Points on a hilly landscape, in no order, each with its height.
A ball rolls from a point to the lowest of its 2 nearest points, and stops where none of them is lower. Distance is the straight distance between rows; heights are no part of it.
Q523: [-19 -25   3   0  30 -17  24  27  21 -24  18  23 -16   6 -18   6 -23 -24
   5   9   7]  height 5.92
Q734: [  1   2  -1 -10  -9 -15  16  -6  11  -6  -1  14 -17  28  -3   1  -5  11
   7   0 -14]  height 4.84
Q207: [  7  24  -6  -5 -23 -13  11  26 -11  29  24 -20 -23  35  -1  11   6  24
  14   3 -21]  height 5.77
Q990: [  9 -34   7  -4  -3  21 -36 -17  36   8  22  -7  47 -12  13   4  -7   2
 -20 -22   3]  height 1.83
Q318: [-12  20 -20  22  -6   6 -10   2 -35  -8 -44  -1  -1  -2  -6 -18 -17  -8
  -5   8  11]  height 5.12
Q349: [ 15  -4  10   4 -20   2 -16  13 -14  49  18 -38  32  -3  17  14   6  31
  -7 -33   7]  height 2.23
Q902: [ 29  16   6   1 -24  37  11  -4 -10   5 -15  33 -19  14  24   1  15  21
  15  12  -1]  height 3.77
Q508: [ -9 -12   1 -32  20  -5  11  -6  11  -6   8   5   3   7  15  -8  -5   6
  11  -9  -1]  height 5.31
Q92: [ 18  -3 -23   8  -1  24 -18 -19   1 -21 -31  22 -22  -3  -9 -43 -13 -13
  -9  33  17]  height 5.50
Q277: [-10 -20  -6 -36   4  20 -19   2  25  11  10  24   8  -2   0 -21   6  11
 -12  13  -8]  height 4.86
Q790: [ -5 -13 -27  31   0 -16   1   5   0 -28 -47   3 -23   4 -14 -18 -36 -17
 -11  15   9]  height 4.85
Q343: [-17 -24   5 -20  13 -12   1  14   3   7   5 -15  29 -16  19   6   1  11
   8 -19  -8]  height 6.08
Q271: [-21  17  21  10  17 -26  12  18   3  -5  10  -6  -4 -15  -7  29  19 -11
  10   5  -3]  height 3.88
Q25: [  7  -5 -26   2  17   1 -14 -30 -23 -23 -29  18   1  -6  10 -14 -11 -20
  -5  15   9]  height 5.16
Q288: [ -4   0  14  10   1 -37  26  25  32  -4  11  -9 -21  12 -26  10  -9   2
   7  -8  -8]  height 3.66
Q401: [ -3   3  -3   9  16 -16  22 -28   0 -23 -14  -3 -17  -5  14   2   5 -18
  -9   8   2]  height 5.79
Q19: [  4  -8   1  -8  12  26 -20 -33   5 -16  29  -3  35  -2   0   5  -4 -24
   1 -18  18]  height 5.80
Q57: [  4  27  -4  17 -18  -6  27   0 -19   6  -6  10  -9  17 -18  -1   2   0
  -8   4  -7]  height 4.90
Q455: [-24   8  32  12  26  -9   6  28   5 -23   8  12  -2 -25  -5  22  19 -31
  11   3  10]  height 3.80
Q627: [  3  19  -5  21  -1 -13  14 -25 -14 -12 -34 -12 -18  -1  12   0   6  -2
   0   9   3]  height 5.59
Q228: [  1  -6 -17  27 -11 -19  20  -9   6 -27 -29  11 -20  13 -15  -6 -20 -17
  -5  14 -10]  height 4.72
Q750: [ 12  19  -5  11 -21   5  16 -14  -6  -8 -21  19 -17  20 -20 -18  -7  -4
 -11   5   2]  height 5.11
Q995: [ -1 -24   8  -6 -28  21 -43  12  -5  25   1 -35  33 -11  19   3   4  35
  -7 -22  -4]  height 2.13
Q953: [  1  -8  -5  -2   4 -20   7 -10  28 -19   5  18 -27  29 -20   8 -19  -2
 -13   4 -12]  height 5.06
Q621: [ 16 -14 -31   6  22  24 -23 -28  -1 -25 -21  14 -15 -13   5 -38  -7 -25
 -15  44  14]  height 5.62
Q96: [-20  -2 -11   2  12  13   8 -24   5 -17   6   9  -1  -6  -5 -13   9 -26
 -23  25   0]  height 5.49
Q978: [  1  19  -6  44 -19 -20  18  22 -17 -18 -30  -5 -22  12 -32   1 -21 -11
   9   3  -2]  height 4.29
Q272: [  7   6  14 -22 -23  45  -7  17  15  29   2  25  -5   1  16  -3  21  38
   3   7  -3]  height 2.25
Q426: [ 21  17  -5  36 -30 -24  27  14  -8  -2  -7  -4 -29  31 -28  14 -16  -1
  10  -4 -10]  height 4.12
Q767: [ -4   7   6  -8  -3 -30  21  10  10  15   9 -29 -12   5  12   6  14  15
  18  -1 -12]  height 2.42
Q226: [  7 -14  13 -10 -30  40 -33   7  12  33   6 -10  29 -15  22   3  17  36
  -8 -15  -5]  height 1.52
Q332: [  5   6   7   3  -7 -10  -8  -4  -4  27  21 -37  17  -2  24  33  15  13
  19 -21  -2]  height 2.48
Q297: [-15  18  -2  18  -6  -1  23   2 -30 -14  -8  -4  10  -1  -3   6   7 -15
  17   0  -4]  height 4.50
Q137: [  2  -7 -27  15  19 -12  -1 -13 -11 -29 -35  11 -14  -6  -1 -22 -26 -23
  -7  22  13]  height 4.96
Q485: [ -4  -4  11   3  -7  10 -15   3 -11  26  25 -21  40   6   4  21  -4  13
  -1 -37   6]  height 2.98
Q749: [-20   9   9  19  29   1  -4   8 -19 -36  -5   5   6 -30 -10  11  -2 -45
   9   9  18]  height 3.02
Q529: [-10 -21   6  -5  12  -5  -2  -7  14  -2  20 -12  46 -17  14  17   0 -11
   6 -24  -2]  height 6.29
Q78: [-18   0  15   1   8 -17 -12   0   7   9  19 -34  17 -15  15  35  16   5
  10 -15  -2]  height 3.01
Q131: [ -7 -19  -4 -27  11  26 -21 -18  18  10  21  13  23  -8   4  -7   8  -2
 -14   2   1]  height 5.15
Q893: [ -7  28   3   5  -8 -18  22  16 -22  16  10  -1  -5   9 -14  18  10   3
   7  -2 -11]  height 5.17
Q937: [ 10  12   9  21 -14 -38  29  28  11   2   9  -9 -28  25 -27  22 -11   4
  21  -9  -6]  height 3.90
Q405: [ 16  -3   4 -13 -34  25 -18  35  -7  46   0 -25  -6  -3  28  -9  20  50
  -4   2  -9]  height 2.72
Q878: [ 17  -5  -9  -5   9  31 -19 -43  -8 -21   6  10  23  -4   7  -8   0 -25
   8  -4  18]  height 6.06
Q421: [ -6  -4 -24   7  17  21 -10 -26 -12 -22   4   3   7 -16 -11 -20   2 -38
 -13  31   8]  height 5.28
Q125: [-25 -12  13 -10  22 -20  26  32  12 -12  10   8  -5   3  -7   6  -7  -6
  20  -4  -1]  height 5.75
Q809: [ 17  10   3 -14 -15 -12   5   2   2  32  12 -28  -2   5  29  10  23  25
  20  -6 -12]  height 1.57
Q777: [-17 -19   3 -27  19 -14  18  13  26 -12  15   3  -5   7  -2 -14 -13  -6
   1  -2  -5]  height 5.55
Q713: [  0 -25  -9   6  32 -14  15  12  23 -30  26  21 -23   9 -30  -3 -34 -36
  -6  15   1]  height 6.02
Q12: [-21 -15   8 -18  11 -24   6  24  26  10   1 -22  -4 -12  -2 -17  -2  18
 -26  -6  -8]  height 3.70
Q457: [ -8   8   3   0 -15 -31  10  43  -2  31  20 -17 -20  20 -18  14  -5  26
   7  -3 -14]  height 5.61
Q888: [-18  20 -12  28  10  -6  -3   1 -39 -14 -33   3   6 -19 -16   0 -10 -25
   0   6  13]  height 4.89
Q923: [-12  13  14  -1   3 -27  14  43 -16  24  14  -1  -2   5  -8  22   3  13
  21  -9  -7]  height 5.43
Q737: [ -9 -12 -22  12  37   1  -2 -10 -19 -27   5   7   1 -21 -12 -11 -11 -47
  -8  31  14]  height 5.07
Q316: [-13   0  13 -25   4 -11   1  -1  29  10   5 -12 -12   3   4 -12   9  22
 -17  -6 -10]  height 3.34
Q482: [  2   3   1 -21 -20   7   9   4  12   7   5   6  -5  19  12  -6  12  20
  13   3 -21]  height 4.54
Q476: [ 20  -9 -11 -18  26  28  -8 -40   6 -17  13  17   1  -5   2 -23   3 -22
  -3  14  19]  height 6.31
Q526: [ -1   7  -1 -17 -28   9  -8  27  -4  42  10 -25 -14  14  13  -3  17  40
  -4   3 -14]  height 3.10
Q55: [ 25  17  -3  13 -28  -2  22  -7   4   8  -6  -2 -40  33  10   4  13  20
  10  10  -8]  height 5.21
Q671: [ -9  -5 -15  21  44  -8  -5  11 -15 -31  -4  15 -20 -22 -22 -13 -22 -45
 -14  32  21]  height 4.93
Q857: [  7  13  -2  -3  -6   6  -3 -32  -3 -13  -6  10  12  -5   7   2  14 -13
   2  -1  -9]  height 5.68
Q286: [  7  -2   4  13 -16  16 -19 -29  -4  -1  18  -6  37  10  18  29  -1  -2
  12 -26   0]  height 5.60
Q174: [ -6  -5   0  18  36   5 -14 -10 -13 -35  13   2  23 -31  -7  15  -6 -50
   3   2  16]  height 2.51
Q76: [  7 -18 -38  16  24  -6  -8  -6  -1 -36 -19   6 -25  -5  -7 -32 -35 -33
 -17  38   6]  height 5.08
Q182: [  0 -21   5  -5 -18  30 -21 -12  16  23  15  -2  43  -8  15   6  13  13
 -10 -17   0]  height 0.68
Q532: [ 25  -9   4   0 -19  -5 -29  21 -30  49   4 -57  13 -17  22   4   1  39
  -3 -21   6]  height 2.83
Q102: [  0  -2   6 -15  -8 -23  13  14  20  24   6 -27 -17  14   4  -9   4  33
  -1  -6  -7]  height 2.90
Q587: [ -9  -6  20 -11  16 -33  -4  30  -6  28   2 -28  11 -22   1  10   5  24
   1 -22   4]  height 3.85
Q866: [ -4 -12  -8  33  -5 -24  17  10  10 -32 -14  17 -20  14 -33  15 -27 -22
   6   6  -8]  height 4.60
Q779: [-19 -12  11   4  28  -3   1   7   8 -14  27   2  36 -28   0  19   3 -29
   5 -13   5]  height 6.48
Q693: [  9   7   8  -6 -18  51  -4 -12   4  19   2  36   4  -5  10   5  22  17
   1  11   8]  height 3.06
Q743: [ -3  18  13   2  -7   6   0   8 -26  11  25 -10  30   3   1  26   4   1
  14 -29   0]  height 3.59
Q551: [  3 -11   9 -21 -25  33 -17  21  10  36  -8   2   9 -13  24  -9  21  45
  -5  -3  -8]  height 2.19
Q488: [  4 -18 -20  -6  23 -10  13 -11   8 -23  14  27 -12  10 -21 -18 -19 -27
  -4  19   3]  height 6.13
Q331: [ -9  -5  -5 -18  30  12  -9 -28   7  -9  27   6  21 -10   0   2   0 -23
 -12  -4   9]  height 5.51
Q369: [-15  17   1  31   8 -25   6  12 -15 -28 -27  12 -14 -14 -25   1 -10 -26
  -2  14   3]  height 4.64
Q460: [  0  -4   1 -23  -5  14   5  -8  -6   9   9   2  14  11  20  -1  11  12
  13 -14  -9]  height 4.92
Q788: [  7  -6 -21   1   1  -7  16  -2  -8 -17  -5  30  -4  19 -31 -16 -24 -19
  10   8   1]  height 6.27
Q828: [ 23  20   0  -2 -15  34   2 -23 -21  -6 -17  18  -7  11  21  -4  11   3
   9  -1   8]  height 4.22
Q516: [  6  10 -12   8  -9  20   9 -23  -3 -15 -25  17  -9   4 -10 -33   2 -14
 -10  16  10]  height 5.32
Q456: [-21   7   2  -4  12  -9  15 -12  10  -2   8  11  -1  -2 -16  -1   8 -11
 -23   5  -4]  height 5.72
Q996: [  2   8 -10   2  19  -6  -5 -27 -22 -23  -9  17  14 -13  -2   6  -3 -28
  -2   4  -1]  height 5.45
Q559: [ -4 -16  13 -16   2 -16 -15  10   0  31  -9 -29  17 -23  12  -7   4  32
 -21 -22   1]  height 3.61
Q480: [  0  10  16 -20   9   7  -8 -24  26   5  10  -8  -4  -6  10  -2  21  10
 -18  -3  -5]  height 3.81
Q123: [-16   5   5 -18 -19   1  -9  19   0  31  10 -31   9  -2   5  -5  21  29
  -6  -7 -15]  height 3.47
Q352: [-31 -19  12 -14  15 -19  13  35   9   2   6  -9  12 -13   3   7   0   4
  12  -9  -6]  height 5.91
Q28: [ -5 -33  11   3 -10  -4 -37  17  -7   9  -2 -45  42 -17  11   8 -12  20
  -3 -33   3]  height 2.59
Q929: [-22   3  13   6  38  -4   7  13   1 -34  14  15 -10 -21 -11   7  -3 -42
   2  13  12]  height 3.41
Q54: [ -7  11   3  26  -1 -25  23  22  -5 -21 -14  14 -14   9 -31   8 -11 -17
  12   6  -3]  height 4.45
Q324: [-15  16  17  11  10 -12  -2  -9  -1  -7  16 -21  16 -17   2  32  20 -13
   5 -10  -4]  height 3.44
Q487: [ 19   0  -7  12 -28  -6  15 -14  15  -9 -13   5 -36  39  -4   7  -6   8
   9   7 -15]  height 5.05
Q760: [ 35  26  18  -8 -23  20 -10 -17  10  27   8  -3   0  -2  20   8  30  25
   8  -8  -3]  height 4.80
Q71: [ 22  21 -15  12 -20  15 -14  -6 -19 -12 -52  17 -19   7   8 -26 -14   4
   0  11   2]  height 4.91
Q517: [ 18 -10 -10  14 -25   8   6 -21  26 -24 -23  26 -37  27  -8  -5 -14   1
  -1  14  -8]  height 5.19
Q418: [  2   5   8  -9   1 -27   2  37 -22  47   8 -35   3  -7   7   6   4  30
   0 -17   4]  height 3.52
Q454: [-14   3  -8  33  25 -20  -6  20  -4 -30 -28  13 -26 -19 -28  -8 -29 -33
 -14  22  19]  height 4.79
Q731: [ 12   1   0 -11 -10  22 -11 -26 -10   1   9  11  30   6  17  13  10  -1
  12 -17  -5]  height 5.30
Q253: [ -1  13  -5  -9   4  -8  15  -3 -17 -12   4  25   6  14 -19  -6 -12 -15
  10  -3  -4]  height 6.43
Q380: [ -3  29   0  12 -10   6   6  -4 -37  -2   6  -7  18   2   1  24   8 -12
  15 -14  -5]  height 4.10
Q159: [ 21  12  16 -17  -6   6  -9 -22  19  23   9  -5  14  -6  13   4  23  16
  -7 -19  -2]  height 4.34
Q406: [ 18  15   1 -13 -24  22   5   1  -4  14   2  13 -16  22  28   5  21  26
  14   6 -19]  height 4.19
Q804: [ 12  24   0  12 -16  -9  19 -26   0  -3 -14 -13 -29  10   8   0  20   9
   4  13  -3]  height 5.41
Q467: [ -2 -24  15 -18   7   9 -34  -7  21   7  13 -25  38 -18  11  -4  -6  10
 -20 -31   7]  height 2.52
Q817: [ 12  -4  -5 -14  -3  50  -6 -22   4   5   3  41  -1   1  -2 -16  13   0
   4  18  13]  height 3.74
Q23: [  6 -18  15 -27  11   1 -19  -5  22  22   0 -11  22 -22  14 -13   5  23
 -25 -25   3]  height 3.12
Q761: [  8  -5   3  -9  -9 -24 -20  40 -38  40  -6 -46  -3 -12   9  -3  -3  40
   0 -12   4]  height 3.21
Q353: [ -2 -15  -1 -30  -3  18  -2   0  25   7   5  31 -17  19  -5 -19  -3  14
  -4  11  -2]  height 4.55
Q547: [  3  -3  -6  -8 -10  33   2 -18  16  -3  -7  43 -23  19  -5 -14   1   6
  -5  24   9]  height 4.21
Q500: [ 23  15 -11  11  -8  32 -23 -31 -25  -9 -41  19  -3  -7  18 -14  -2   1
   3   6  16]  height 4.62
Q716: [ -9 -11  10  -7   1 -28  22  27  26  11   7  -1 -10  19 -23  -2 -19  17
  -6 -12  -7]  height 3.38

Call two points neighbours if one is among the 2 nearest of the other. Go from one point of each pair to the other, from neighbour to neighbour, staying as low as possible. Name the highest point that can't be avoided.
Q182 / Q349 | Q587
Q809 / Q902 | Q760
Q174 / Q316 | Q271

Where does a ball stop that starts at each point below?
Q978 | Q809
Q788 | Q902
Q343 | Q902
